Each row is a point on a tangle of strands that fork, close into loops and nearly touch. The rows are in no order.
Two points are linked if the straight distance between their rows is under 41.8. Some points are linked to none.
Tedu: 12; -72; -10; -10; 3; 5; -15; -1; -20; 23; 13; 26; 26; -8; 17; 7; 9; 16; 7; -16
fibob: 8; -5; 18; 13; -35; -12; 14; -29; 12; -7; -18; 2; -4; -15; 9; 15; -4; 17; 11; -21
vin: -20; -14; 36; 28; 18; 4; 3; 7; 14; 1; 8; 0; 28; 0; 32; -2; -19; -2; -25; 1
bopa: 14; 2; 0; -25; 8; -2; -33; 21; -8; -20; -3; -1; -29; -11; -21; 8; 12; 6; 4; -6
korit: 44; -5; 6; 6; -8; 15; 6; 7; -28; -1; 4; 14; 5; -3; 30; -25; 24; -9; -17; 7
fumur: -33; 1; 22; 24; 12; -3; 14; -1; 35; 24; -1; 5; 27; -5; 31; 10; -13; -4; -19; -15
Zabir: -9; -4; -16; -53; 13; 17; -21; 16; 21; -8; -12; 16; -4; -24; -25; 25; 33; 24; 31; -9
Vidil: 4; 17; -16; -34; 16; 1; -26; 24; -10; -17; -6; 3; -23; -12; -24; 6; 17; -5; 0; 2
Fam: -14; -10; -13; -34; 7; 11; -17; 10; -11; -13; -18; 3; -3; -13; -22; 30; -2; 10; 22; -10
gati: -17; -18; 27; 25; -1; -6; 8; -1; 29; 31; 7; 12; 30; -9; 32; 9; -6; 7; -21; -15
Temol: 5; -5; 26; 39; 18; 12; -4; 17; -17; -8; -7; -16; -21; 20; 22; -20; -6; 25; -15; 19
dit: 24; 26; -3; -16; -19; -19; 0; -15; 35; 1; 6; 21; -16; -16; -15; -4; 25; -6; 5; -14
gup: -31; 21; -14; -14; 11; -25; -8; -10; 11; -3; 14; 14; 5; 2; -45; 0; -4; -9; -15; 20
gom: 40; -14; 11; -4; -19; -16; -24; 3; 2; -2; 15; 2; -21; -8; 1; -2; 7; 14; 6; -11
ketum: -24; -14; 30; 28; 18; 7; 4; 2; 4; -10; 3; -10; 23; 9; 24; 0; -31; -5; -13; 5
bagev: -25; -19; 7; 25; 28; 2; 19; 0; 14; -3; 23; -37; 16; 37; 25; -24; -36; -15; 0; 21
bog: 16; 12; -3; -13; 10; 14; -1; 18; -29; -6; -7; 22; 7; -10; 7; -10; 26; -21; -33; 10
rapun: 19; -19; 14; -3; -20; -4; 3; -15; 5; 6; -14; 20; 8; -14; -3; 22; 2; 15; 14; -34
besor: 17; 50; 3; 4; -8; -2; 1; 7; -1; 10; -7; 6; -37; 11; -8; -19; 24; 18; 8; 15
nedu: -13; 27; -35; -14; 8; 4; 9; 5; -21; 4; 1; -5; 10; 14; -14; -9; -7; -34; -8; 15
vadi: -15; -45; 21; 12; 15; 10; 2; 5; -5; 26; -10; 19; 39; -8; -1; 27; 3; 27; 1; -21
Vegog: -35; 3; 17; 18; 40; 0; 0; 17; 18; 3; 7; -7; 16; 7; 36; -5; -19; -18; -30; 5
sud: -1; 28; -21; 0; 7; 18; 19; 2; -26; -6; -5; -10; 11; 21; 2; -14; -13; -32; -1; 12
ronaz: -30; -27; 26; 23; 17; 8; 13; -7; 9; 11; -15; 11; 43; 3; 10; 22; -24; 9; -1; -22
vot: -7; 47; -15; -13; 7; -21; -5; -1; 11; 1; 2; 6; -20; 6; -32; -11; 6; -12; -4; 10
Getal: -20; -7; -22; -49; 14; 17; -12; 10; -1; -7; -22; 8; 2; -15; -21; 32; 14; 24; 35; -5
rula: -14; -10; -14; -34; 14; -2; -23; 6; 56; 5; 27; 36; 14; -23; -39; 4; 40; 4; -5; 0
borav: 8; 16; -11; -18; 19; 10; -15; 24; -33; -16; -15; 6; -16; -3; -6; -5; 17; -11; -19; 12
Duni: 38; -18; -2; -16; -17; 3; -8; 1; -14; 4; 11; 21; 9; -13; 11; 2; 14; -5; 1; -14
kepot: 41; 8; 9; 5; -21; 9; 6; -1; -18; 3; 10; 10; 1; -7; 23; -15; 19; -3; -8; 3
Feri: -43; -16; 6; 28; 7; -8; 17; -18; 24; 10; -9; -14; 22; 8; 17; 12; -39; -2; -5; -11
Zapu: -16; -3; 17; 39; 18; 13; 19; -3; -3; -9; 10; -39; -3; 33; 24; -21; -27; 7; 6; 27
Rumer: 26; 31; -1; -6; -20; -22; -1; -10; 29; 16; 29; 21; -16; -7; -11; -23; 37; 0; -4; 11
gel: -31; -32; -19; -19; 7; -7; -16; 3; 0; -1; -14; -19; -6; 0; -25; 30; -26; 15; 25; -13
feme: 1; 28; -43; 3; -19; -7; 36; -16; 2; 14; -3; -26; -11; 29; -7; -26; -1; -24; 10; 15
vug: -7; 48; -29; 5; -12; -6; 27; -15; -3; 13; -6; -15; -19; 24; -10; -24; 2; -12; 10; 21
fida: -26; 13; 36; 33; 32; 5; 12; 10; 24; 2; 19; -14; 7; 9; 46; -21; 1; -2; -25; 24
Seke: 7; -14; 23; 18; 1; -7; -20; 14; -9; -2; 3; -9; -13; -5; 9; 2; -10; 16; -19; -1
feteb: 6; 16; -9; -12; 1; -2; -12; 7; -18; -16; -11; -9; -15; 0; -15; 9; -11; -6; 8; -6
solog: -18; -22; -31; -27; 0; -9; -11; -2; 0; -7; -17; -18; -12; 2; -28; 23; -21; 2; 34; -17
mufo: 5; -11; -45; -16; -20; -11; 21; -14; 1; 3; -14; -25; -8; 15; -15; -2; -16; -25; 18; -15
tesiv: 9; 11; -1; -23; -11; 3; 8; -11; 6; 8; -13; 33; 17; -16; -11; 22; 14; -7; 4; -23
lukid: 20; 2; 26; 17; -25; 6; 9; -10; -8; -8; -5; -4; 6; -9; 18; 3; -4; 3; 2; -6
mesud: -3; -34; 29; 24; -10; -5; 5; -9; 14; 22; 3; 14; 29; -8; 21; 12; -10; 17; -10; -21
vubo: 10; -12; -10; -48; 7; 9; -28; 16; 26; -8; -1; 18; -11; -25; -25; 18; 33; 16; 25; -18
nos: -16; -33; 3; -18; 14; 23; -14; 18; -23; -8; -22; 8; 18; -17; 2; 27; -2; 18; 5; -4
Fusu: 10; -12; 0; -34; 4; -2; -35; 20; 4; -17; -3; 2; -22; -19; -22; 18; 12; 12; 13; -13
zusa: 6; 10; 16; 20; -36; -7; 21; -28; 7; -15; -15; -15; -18; -13; 9; 6; 1; 13; 13; -4
bara: -1; 10; -6; -8; 5; 18; 6; 7; -26; -18; -14; -2; 12; 2; 2; 7; -17; -20; 2; -4
zovom: 28; 25; 0; -10; -20; -10; 5; -8; 5; 12; 15; 25; 4; -12; 1; -8; 24; -11; -12; -1
fom: 32; -1; 20; 15; -20; -12; -15; 6; -5; -1; 6; -11; -26; -2; 8; -7; 6; 24; 2; 1
ber: 4; 29; -18; -23; 19; 1; -17; 23; -21; -11; -7; 4; -23; 0; -18; -5; 14; -11; -11; 12
Miv: 21; -8; -4; -36; 1; 0; -31; 13; 18; -11; 6; 14; -17; -21; -22; 13; 21; 6; 16; -21
nono: -5; -30; 16; 12; 14; -12; -30; 24; -5; 4; 3; -6; -9; -11; 11; 5; -7; 14; -34; 0
Det: 4; -25; 18; 0; -5; -21; -28; 9; 10; 5; 4; 0; -11; -16; -8; 18; -8; 21; -6; -17
remet: 30; 20; 8; -4; -18; 5; 6; -2; -10; 1; 3; 13; 6; -12; 11; -3; 13; -8; -9; -3
sas: -34; -30; -10; 1; 9; -8; -9; 0; -1; 5; -13; -19; 3; 4; -13; 25; -36; 7; 9; -13
bago: 13; -43; 9; -9; 13; 22; -15; 19; -31; -19; -17; 10; 14; -19; 17; 4; 13; -1; -21; -2
gazo: 25; -9; -3; -24; -15; 4; 9; -15; 5; 19; -6; 38; 24; -15; -8; 19; 25; 0; 13; -31
zav: -5; 10; 27; 43; -4; 11; 7; 2; -8; 1; -2; -30; -26; 14; 16; -11; -5; 34; 8; 22
sifov: -28; -5; 15; 34; 29; 4; 15; 1; 8; -6; 18; -34; 5; 31; 28; -22; -30; -4; -6; 25
kuvu: -3; 18; -6; -26; 5; -2; -8; 7; -2; 5; 7; 33; 13; -16; -16; 6; 21; -15; -26; 8
Bisi: 11; -22; -47; -23; -18; -4; 16; 3; 0; 8; -7; -35; -2; 13; -20; -1; -10; -27; 17; -11
topu: 28; 4; 6; -3; 4; 18; 3; 13; -29; -9; -7; 19; 14; -9; 19; -14; 20; -19; -24; 3
tisu: -22; 23; -42; -16; -2; -32; 10; -19; 18; 9; 4; -4; -8; 15; -36; -11; -7; -26; -1; 10
bazip: 5; 37; -14; 9; -6; 4; 11; -2; -18; -4; -10; -18; -20; 20; -1; -12; -8; -3; 14; 11
tilod: 43; -30; -5; -4; -13; 0; -13; -1; -25; 1; 17; 13; 1; -6; 24; -16; 12; -3; -4; -4
Nife: 8; 29; 7; 21; -4; 17; 13; 0; -21; -9; -11; -20; -19; 19; 10; -13; -9; 9; 12; 13
dogu: -10; 53; -15; 1; -6; -22; 9; -12; 12; 6; 1; 2; -22; 13; -27; -18; 7; -4; 1; 18
Popar: 32; -25; 0; -16; -22; -2; 1; -16; 4; 15; 3; 29; 14; -11; 3; 14; 12; 9; 19; -30
Mis: -6; 34; 7; 1; 5; -30; -9; -8; 43; 0; 20; 16; -19; 1; -43; -18; 16; 4; -15; 12
zefak: 12; 2; 16; 9; -9; -6; -14; 6; -11; -12; -9; -11; -13; -3; 0; 9; -15; 9; -1; -7
boru: -14; -1; 27; 32; 7; -9; -3; 12; 20; 15; 15; -12; 2; -6; 34; -6; -6; 6; -30; 7
pofi: -3; 20; -8; -22; 8; 9; -4; 12; -20; -2; -5; 23; 14; -12; -7; 4; 16; -20; -25; 9
gaf: 28; -44; -31; -34; -3; 2; -21; -7; -14; 10; 24; 30; 8; -5; 10; 0; 16; -2; 23; -15
Zik: 17; 39; -2; -12; -2; -4; -3; 6; -9; -1; -3; 11; -13; -2; -10; -4; 12; -8; -10; 3
guk: -8; -12; 31; 33; -8; -10; -3; 2; 14; 9; 10; -9; 5; -9; 24; 2; -12; 14; -22; 0
felam: -12; 2; -5; -26; 11; -13; -19; 1; 46; 0; 23; 33; 7; -18; -43; 3; 25; -1; -16; 4
Kizo: -11; -4; -11; -17; 6; 22; 4; 4; -24; -12; -20; 3; 20; -2; -4; 21; -15; -13; 12; -12
dugik: 1; 38; 0; 24; -5; 29; 27; -3; -17; 1; -12; -20; -20; 27; 11; -18; 4; 9; 24; 24
fepog: 12; -12; 17; 25; 24; 12; -13; 21; -31; -17; -15; -12; -19; 14; 14; -15; -4; 11; -23; 12
Sukiv: -12; -29; 17; 6; 8; 4; -15; 11; -9; -1; -9; 2; 14; -9; 5; 23; -18; 10; -10; -12
Kuzav: 9; 43; 5; 10; -30; -6; 20; -26; 8; -7; -10; -11; -35; -8; -5; -6; 26; 10; 20; 7
gem: -36; 10; -14; -28; 9; -8; -1; -9; 10; 8; 2; 32; 26; -12; -37; 19; 7; -6; -16; 12
zizo: 10; -12; 15; -4; -7; -13; -23; 9; -1; -9; -5; -3; -14; -11; -10; 19; -11; 14; 3; -15
Tane: -12; -5; 41; 41; 25; 7; 7; 8; 6; -9; 11; -13; 6; 11; 38; -19; -8; 8; -24; 22
suz: -5; 56; -10; 13; -13; 1; 23; -15; -3; 8; -8; -8; -24; 15; -6; -17; 14; 3; 12; 22
Nibi: -3; -46; 8; -16; 13; 25; -14; 20; -26; -10; -18; 15; 21; -20; 12; 18; 12; 12; -8; -3
Nugu: -18; 11; -38; -27; 5; 10; 9; 2; -19; 0; -6; -2; 16; 5; -13; 8; -9; -33; 3; 3
sizil: 2; 24; 13; 23; -35; -2; 23; -26; 1; -13; -14; -22; -30; -8; 4; 0; 15; 19; 23; 7
bevu: 1; -12; -27; -44; 12; 8; -21; 7; 53; 12; 26; 36; 10; -22; -29; 2; 47; 1; 13; -11
Noza: -16; -5; 3; 30; 17; -2; -6; 11; -11; -5; 4; -34; -11; 24; 10; -10; -36; 6; -5; 14
Sepo: 2; -30; -29; -7; 1; 13; 9; 9; -18; -3; 0; -35; 13; 21; -3; -1; -27; -24; 12; -2
kamub: -35; -30; -2; 16; 21; 1; 8; -1; 8; 4; 5; -24; 24; 19; 12; 4; -44; -14; -1; -2
zek: -19; 10; 29; 33; 17; 1; 6; 11; 27; 13; 20; -13; 4; -4; 46; -15; 4; -1; -29; 13
pegi: -3; -21; -10; 22; -10; 1; 28; -15; 2; -8; 1; -45; 5; 27; 12; -12; -36; -11; 18; 3
Ganot: 0; 23; -4; -24; 4; -19; -15; -2; 36; 3; 17; 28; -5; -14; -36; -1; 22; -10; -14; 0
Safen: 41; -5; -24; -28; -9; -11; -17; -5; 7; 9; 34; 25; -9; -7; 3; -18; 27; -13; 6; -6
Sero: -10; -13; -24; -12; -8; -11; -5; -7; -6; -9; -16; -24; -12; 8; -19; 15; -29; -7; 24; -15
Vuzar: 4; -9; 41; 38; 5; 11; 6; 4; -3; -10; 8; -12; 8; 4; 32; -12; -8; 11; -16; 13
Rogi: 18; -63; -27; -24; 6; 5; -21; -9; -24; 16; 17; 31; 15; -4; 13; 6; 10; 12; 24; -15
Meloz: -7; 1; -13; -27; 4; 3; -18; 12; -12; -15; -14; -5; -11; -8; -20; 20; -10; -2; 15; -12
Tidub: -7; -38; 12; 2; 1; -18; -26; 12; 14; 25; 9; 10; 3; -16; 3; 19; -3; 23; -15; -18
pak: -1; 31; -23; 18; -12; 18; 35; -12; -11; 5; -8; -32; -18; 34; 7; -24; -1; -4; 28; 22
nef: -35; -26; 5; 17; 30; 0; 15; -2; 17; 0; 18; -24; 30; 28; 22; -10; -41; -23; -4; 7
pag: -14; 7; 27; 44; 1; -1; 1; 4; 2; 1; 5; -30; -16; 10; 18; -7; -14; 23; -7; 19
Tamum: -24; -33; 31; 21; 19; 9; 6; 6; 11; 18; -4; 20; 45; -3; 19; 14; -9; 7; -13; -18
repil: 14; 0; 6; -12; -15; 0; 4; -11; 1; 0; -18; 19; 9; -12; -8; 24; 2; 3; 10; -26
nupan: -1; -13; 4; -16; 6; 22; -9; 13; -25; -13; -19; 7; 16; -13; -1; 22; -4; -1; 2; -11
leg: -22; 26; -40; -29; 4; -20; -4; -8; 16; -1; 0; 1; -10; 4; -39; 0; -2; -24; 7; 3
pes: 16; -16; -27; -47; 4; 7; -20; 5; 31; 11; 22; 35; 4; -19; -20; 5; 41; -2; 14; -16
naz: 5; 19; -3; 3; 11; 23; 12; 8; -28; -19; -11; -2; 14; 12; 12; -7; -11; -25; -3; 5
Femap: -47; -1; 14; 23; 20; -2; 18; -12; 34; 19; -6; 0; 28; 6; 26; 9; -27; -9; -11; -14
bofu: -25; 8; -4; -26; 9; -9; -9; -1; 7; 5; 11; 38; 22; -16; -30; 11; 15; -4; -26; 17
Fasot: -27; 24; -30; -37; 11; -8; -6; 2; 6; -1; 0; 12; 2; -6; -35; 12; 4; -18; -2; 8
lotok: -3; -13; 29; 23; -13; -7; -2; -4; 5; 0; -4; -7; 8; -7; 14; 12; -21; 15; -9; -10
suke: 5; 37; -4; -17; -6; -23; -3; -12; 41; -2; 7; 20; -18; -11; -29; -5; 21; -8; -2; -7
zefo: -24; 10; -34; -37; 6; 14; 3; 5; -16; -1; -15; 6; 13; -4; -17; 19; -3; -20; 10; 0
limit: 23; 13; -9; -22; -17; -13; 0; -11; 16; 16; 21; 36; 10; -15; -6; -3; 28; -14; -11; -4
Pepar: 17; -33; 19; 6; 11; 16; -12; 17; -27; -17; -10; 3; 10; -9; 18; -2; 3; -1; -22; 0
fibem: -16; 35; -8; -10; 4; -30; -5; -16; 50; -9; 7; 15; -20; -6; -44; -10; 11; -10; -4; -1
gabet: 11; -62; 4; -12; 6; 14; -12; 9; -21; 13; -1; 23; 30; -14; 13; 14; 14; 19; 3; -15
dov: 10; 36; 5; 2; -7; -27; -3; -10; 38; 11; 26; 20; -20; -1; -28; -26; 31; 10; -11; 16
Lisi: -14; 1; 33; 41; -7; 14; 26; -18; 2; -16; 1; -30; 4; 8; 24; -4; -13; 9; 11; 16
Vozun: -18; -33; 34; 21; 25; 7; 2; 12; 14; 8; 7; 17; 41; -3; 34; -1; -7; -4; -29; -7
Sal: -18; 34; -14; -20; 12; -19; -12; 1; 12; -1; 9; 15; -6; -1; -39; -1; 7; -13; -13; 14
timid: -42; 9; -20; -21; 12; -18; -4; -9; 5; 1; 11; 17; 19; -3; -42; 10; -7; -11; -16; 23
fus: 9; 20; -32; 8; -13; 5; 29; -7; -10; 7; -3; -33; -11; 32; -1; -23; -10; -17; 20; 13
pepo: -7; 41; 4; 0; -5; -22; 4; -11; 14; 7; 13; 22; -1; -1; -26; -10; 10; -4; -21; 20
Vop: 48; -22; -15; -5; -12; -4; -13; -5; -25; 3; 22; 10; -13; 2; 25; -28; 19; -2; 2; 5
guveg: -8; -13; -19; 6; -13; -11; 7; -12; -6; -8; -12; -32; -9; 15; -8; 6; -37; -8; 18; -9
Zus: 30; 18; 19; 18; -36; 11; 18; -13; -8; 2; 5; -7; -10; -9; 20; -9; 25; 13; 9; 11
Bof: -20; -27; 19; 9; 8; -9; -18; 12; 8; 15; -2; 4; 12; -13; 5; 23; -14; 15; -18; -14
Goket: 35; 30; -1; -8; -29; -15; 3; -14; 23; 6; 17; 11; -21; -10; -4; -16; 36; 2; 8; 0
rutez: -2; 58; -5; 2; -2; -14; 4; -2; 12; 13; 1; 8; -34; 15; -21; -22; 19; 9; 3; 20
zodeb: 14; 1; -5; -6; 21; 20; -11; 22; -40; -21; -22; 1; -10; 1; 4; -8; 14; -10; -21; 9
fama: 0; 55; 3; 13; -22; 2; 27; -18; 4; 12; -1; 1; -21; -1; -2; -16; 33; 8; 3; 25
zut: 5; -6; -5; -2; 25; 22; -10; 21; -42; -26; -19; -11; -5; 8; 6; -4; -5; -10; -14; 10
Bipu: -4; -41; 22; 16; -1; 0; 3; -6; 4; 24; -8; 20; 32; -8; 3; 24; -5; 24; -2; -27
Kulu: 25; -14; 9; -6; -1; 9; -14; 15; -25; -11; -6; 8; -1; -12; 9; 3; 7; 0; -13; -5
gakod: -3; -8; 20; 27; 20; 17; 7; 8; -20; -22; -1; -20; 6; 21; 20; -12; -27; -3; -6; 13
Kule: 5; 28; -33; -4; -4; -1; 13; 0; -17; 1; -5; -21; -13; 22; -11; -14; -11; -21; 12; 7
Zaku: -1; -2; -19; 14; -17; -3; 21; -19; -5; -9; -9; -38; -9; 20; 2; -8; -30; -9; 21; -2
voma: -3; -20; -15; 8; 10; 10; 2; 10; -21; -13; 2; -36; 4; 25; 2; -6; -34; -16; 8; 5
lav: -23; -26; 12; 17; 6; 8; 20; -18; 0; 2; -27; 6; 30; 8; 1; 26; -27; 7; 14; -26
Pugug: 8; -13; 26; 16; -24; -4; 7; -13; 4; -3; -9; 1; 8; -10; 12; 14; -12; 14; 2; -17
pel: -6; 7; -53; -20; -17; -22; 23; -18; 12; 3; -13; -12; -12; 14; -21; -8; -9; -29; 15; -10
Kob: -19; -3; 34; 36; 7; 11; 19; -12; 5; -17; 7; -23; 17; 12; 28; -9; -29; 2; 2; 13
fen: 12; -1; 3; -18; 0; 10; -12; 13; -20; -12; -11; 10; 3; -14; -2; 16; 3; -4; -2; -10
nibes: 23; 15; 24; 22; -15; 1; -3; 6; -12; -4; -4; -16; -28; 5; 7; -9; 5; 25; 6; 8
mun: -10; 1; 27; 44; 23; 18; 9; 10; -9; -8; 2; -24; -14; 29; 28; -22; -17; 22; -3; 30
gir: -20; -21; -4; 22; 0; 0; 15; -11; 1; -6; 0; -34; 13; 21; 10; -1; -45; -9; 9; -1
gug: 18; 38; 10; 14; -32; 7; 25; -18; -2; 9; 4; -1; -12; -9; 10; -13; 39; 7; 5; 18
feb: 37; -17; 0; -23; -9; -11; -30; 8; 11; -5; 16; 9; -19; -14; -11; 3; 16; 7; 14; -20
zep: 19; -6; 34; 27; -10; 10; 6; 3; -13; -11; 3; -9; 5; -2; 27; -7; -4; 11; -7; 6
fofib: -37; -22; 3; 13; 15; -5; -7; 4; 3; 6; -5; -16; 13; 5; 5; 18; -40; 1; -4; -8
rup: -22; 15; -28; -41; 7; 5; -6; 3; -2; -3; -10; 11; 4; -11; -26; 21; 6; -12; 11; -1
Biz: 26; 32; 13; 13; -13; 6; 0; 9; -13; 2; -8; -4; -36; 9; 4; -16; 19; 25; 9; 12
guded: 18; 18; 27; 30; -21; 21; 22; -7; -13; -4; 0; -17; -9; -4; 21; -10; 16; 18; 10; 16
Nove: -6; -57; 14; -2; 14; 18; -6; 12; -16; 21; -9; 22; 40; -13; 7; 21; 14; 29; 1; -14
sep: -4; 7; 29; 34; -23; 15; 29; -24; 0; -17; -6; -25; 1; -4; 21; 0; -3; 9; 13; 9
gok: -20; 1; 18; 37; 16; -3; -4; 9; 1; 0; 7; -28; -10; 16; 20; -8; -27; 11; -17; 17
zufiv: -14; -19; -8; 14; 14; 1; -8; 11; -16; -8; 2; -35; -3; 20; 2; -3; -38; -4; -3; 6
Fodo: 24; 38; 5; 1; -31; -15; 11; -18; 18; 1; 3; 3; -28; -11; -5; -13; 33; 8; 12; 4
vobe: 4; 1; -33; -7; -4; 7; 11; 3; -19; -3; -4; -30; -1; 21; -7; -6; -20; -27; 15; -1
zur: 37; -27; -20; -31; -10; 0; -13; -5; -4; 11; 21; 31; 8; -11; 6; 1; 20; -5; 16; -18
vuri: 18; 23; 11; 8; -17; -4; -3; -3; -9; -11; -9; -10; -22; -1; -2; 2; -3; 7; 9; -2
mul: -11; 21; -51; -13; -16; -34; 26; -26; 21; 6; -3; -10; -18; 15; -25; -19; -2; -26; 7; 3
tir: -36; -24; 9; 27; 3; -5; 23; -26; 14; 6; -23; -2; 22; 8; 7; 18; -35; 8; 5; -20
zotaf: 45; -8; -28; -15; -7; -11; -19; -6; -12; 5; 33; 17; -22; 3; 16; -30; 24; -7; 13; 2
Lodu: 29; -6; -23; -36; -4; -8; -20; -2; 28; 9; 30; 33; -4; -14; -12; -6; 33; -12; 7; -13

A tip is a point with one link. Name the tips that can be reached along the links from each point below, in the order of the rows.
Zapu: fepog
fus: zav, guded
fibob: sep

A fork is a point with three links, a tip a point with one. Leave the first point through the second and follow the links. Name the first fork or tip that comes.
feteb; Meloz: Miv
zefo; Nugu: nupan
gaf; zur: suke
pofi; bog: limit
kamub; nef: fepog
limit; zovom: Sal
solog; Sero: kamub
guk; boru: Pugug

Name the points in between on the shortest way along the links from the first point to the second, in order.
Pugug; Lodu: fibob, zusa, sizil, Kuzav, Fodo, Goket, dit, suke, Ganot, felam, rula, bevu, pes
vug; gok: feme, fus, Kule, vobe, Sepo, voma, zufiv, Noza
gaf; Feri: Rogi, Tedu, gabet, Nove, vadi, Bipu, mesud, gati, fumur, Femap
Nibi; kuvu: nos, nupan, Kizo, bara, naz, sud, nedu, Nugu, zefo, rup, Fasot, Sal, gup, timid, gem, bofu
Lisi; Bipu: Kob, ketum, vin, Vozun, Tamum, ronaz, lav, tir, Feri, Femap, fumur, gati, mesud
topu; vuri: bog, pofi, kuvu, bofu, gem, timid, gup, Sal, vot, dogu, rutez, besor, Biz, nibes
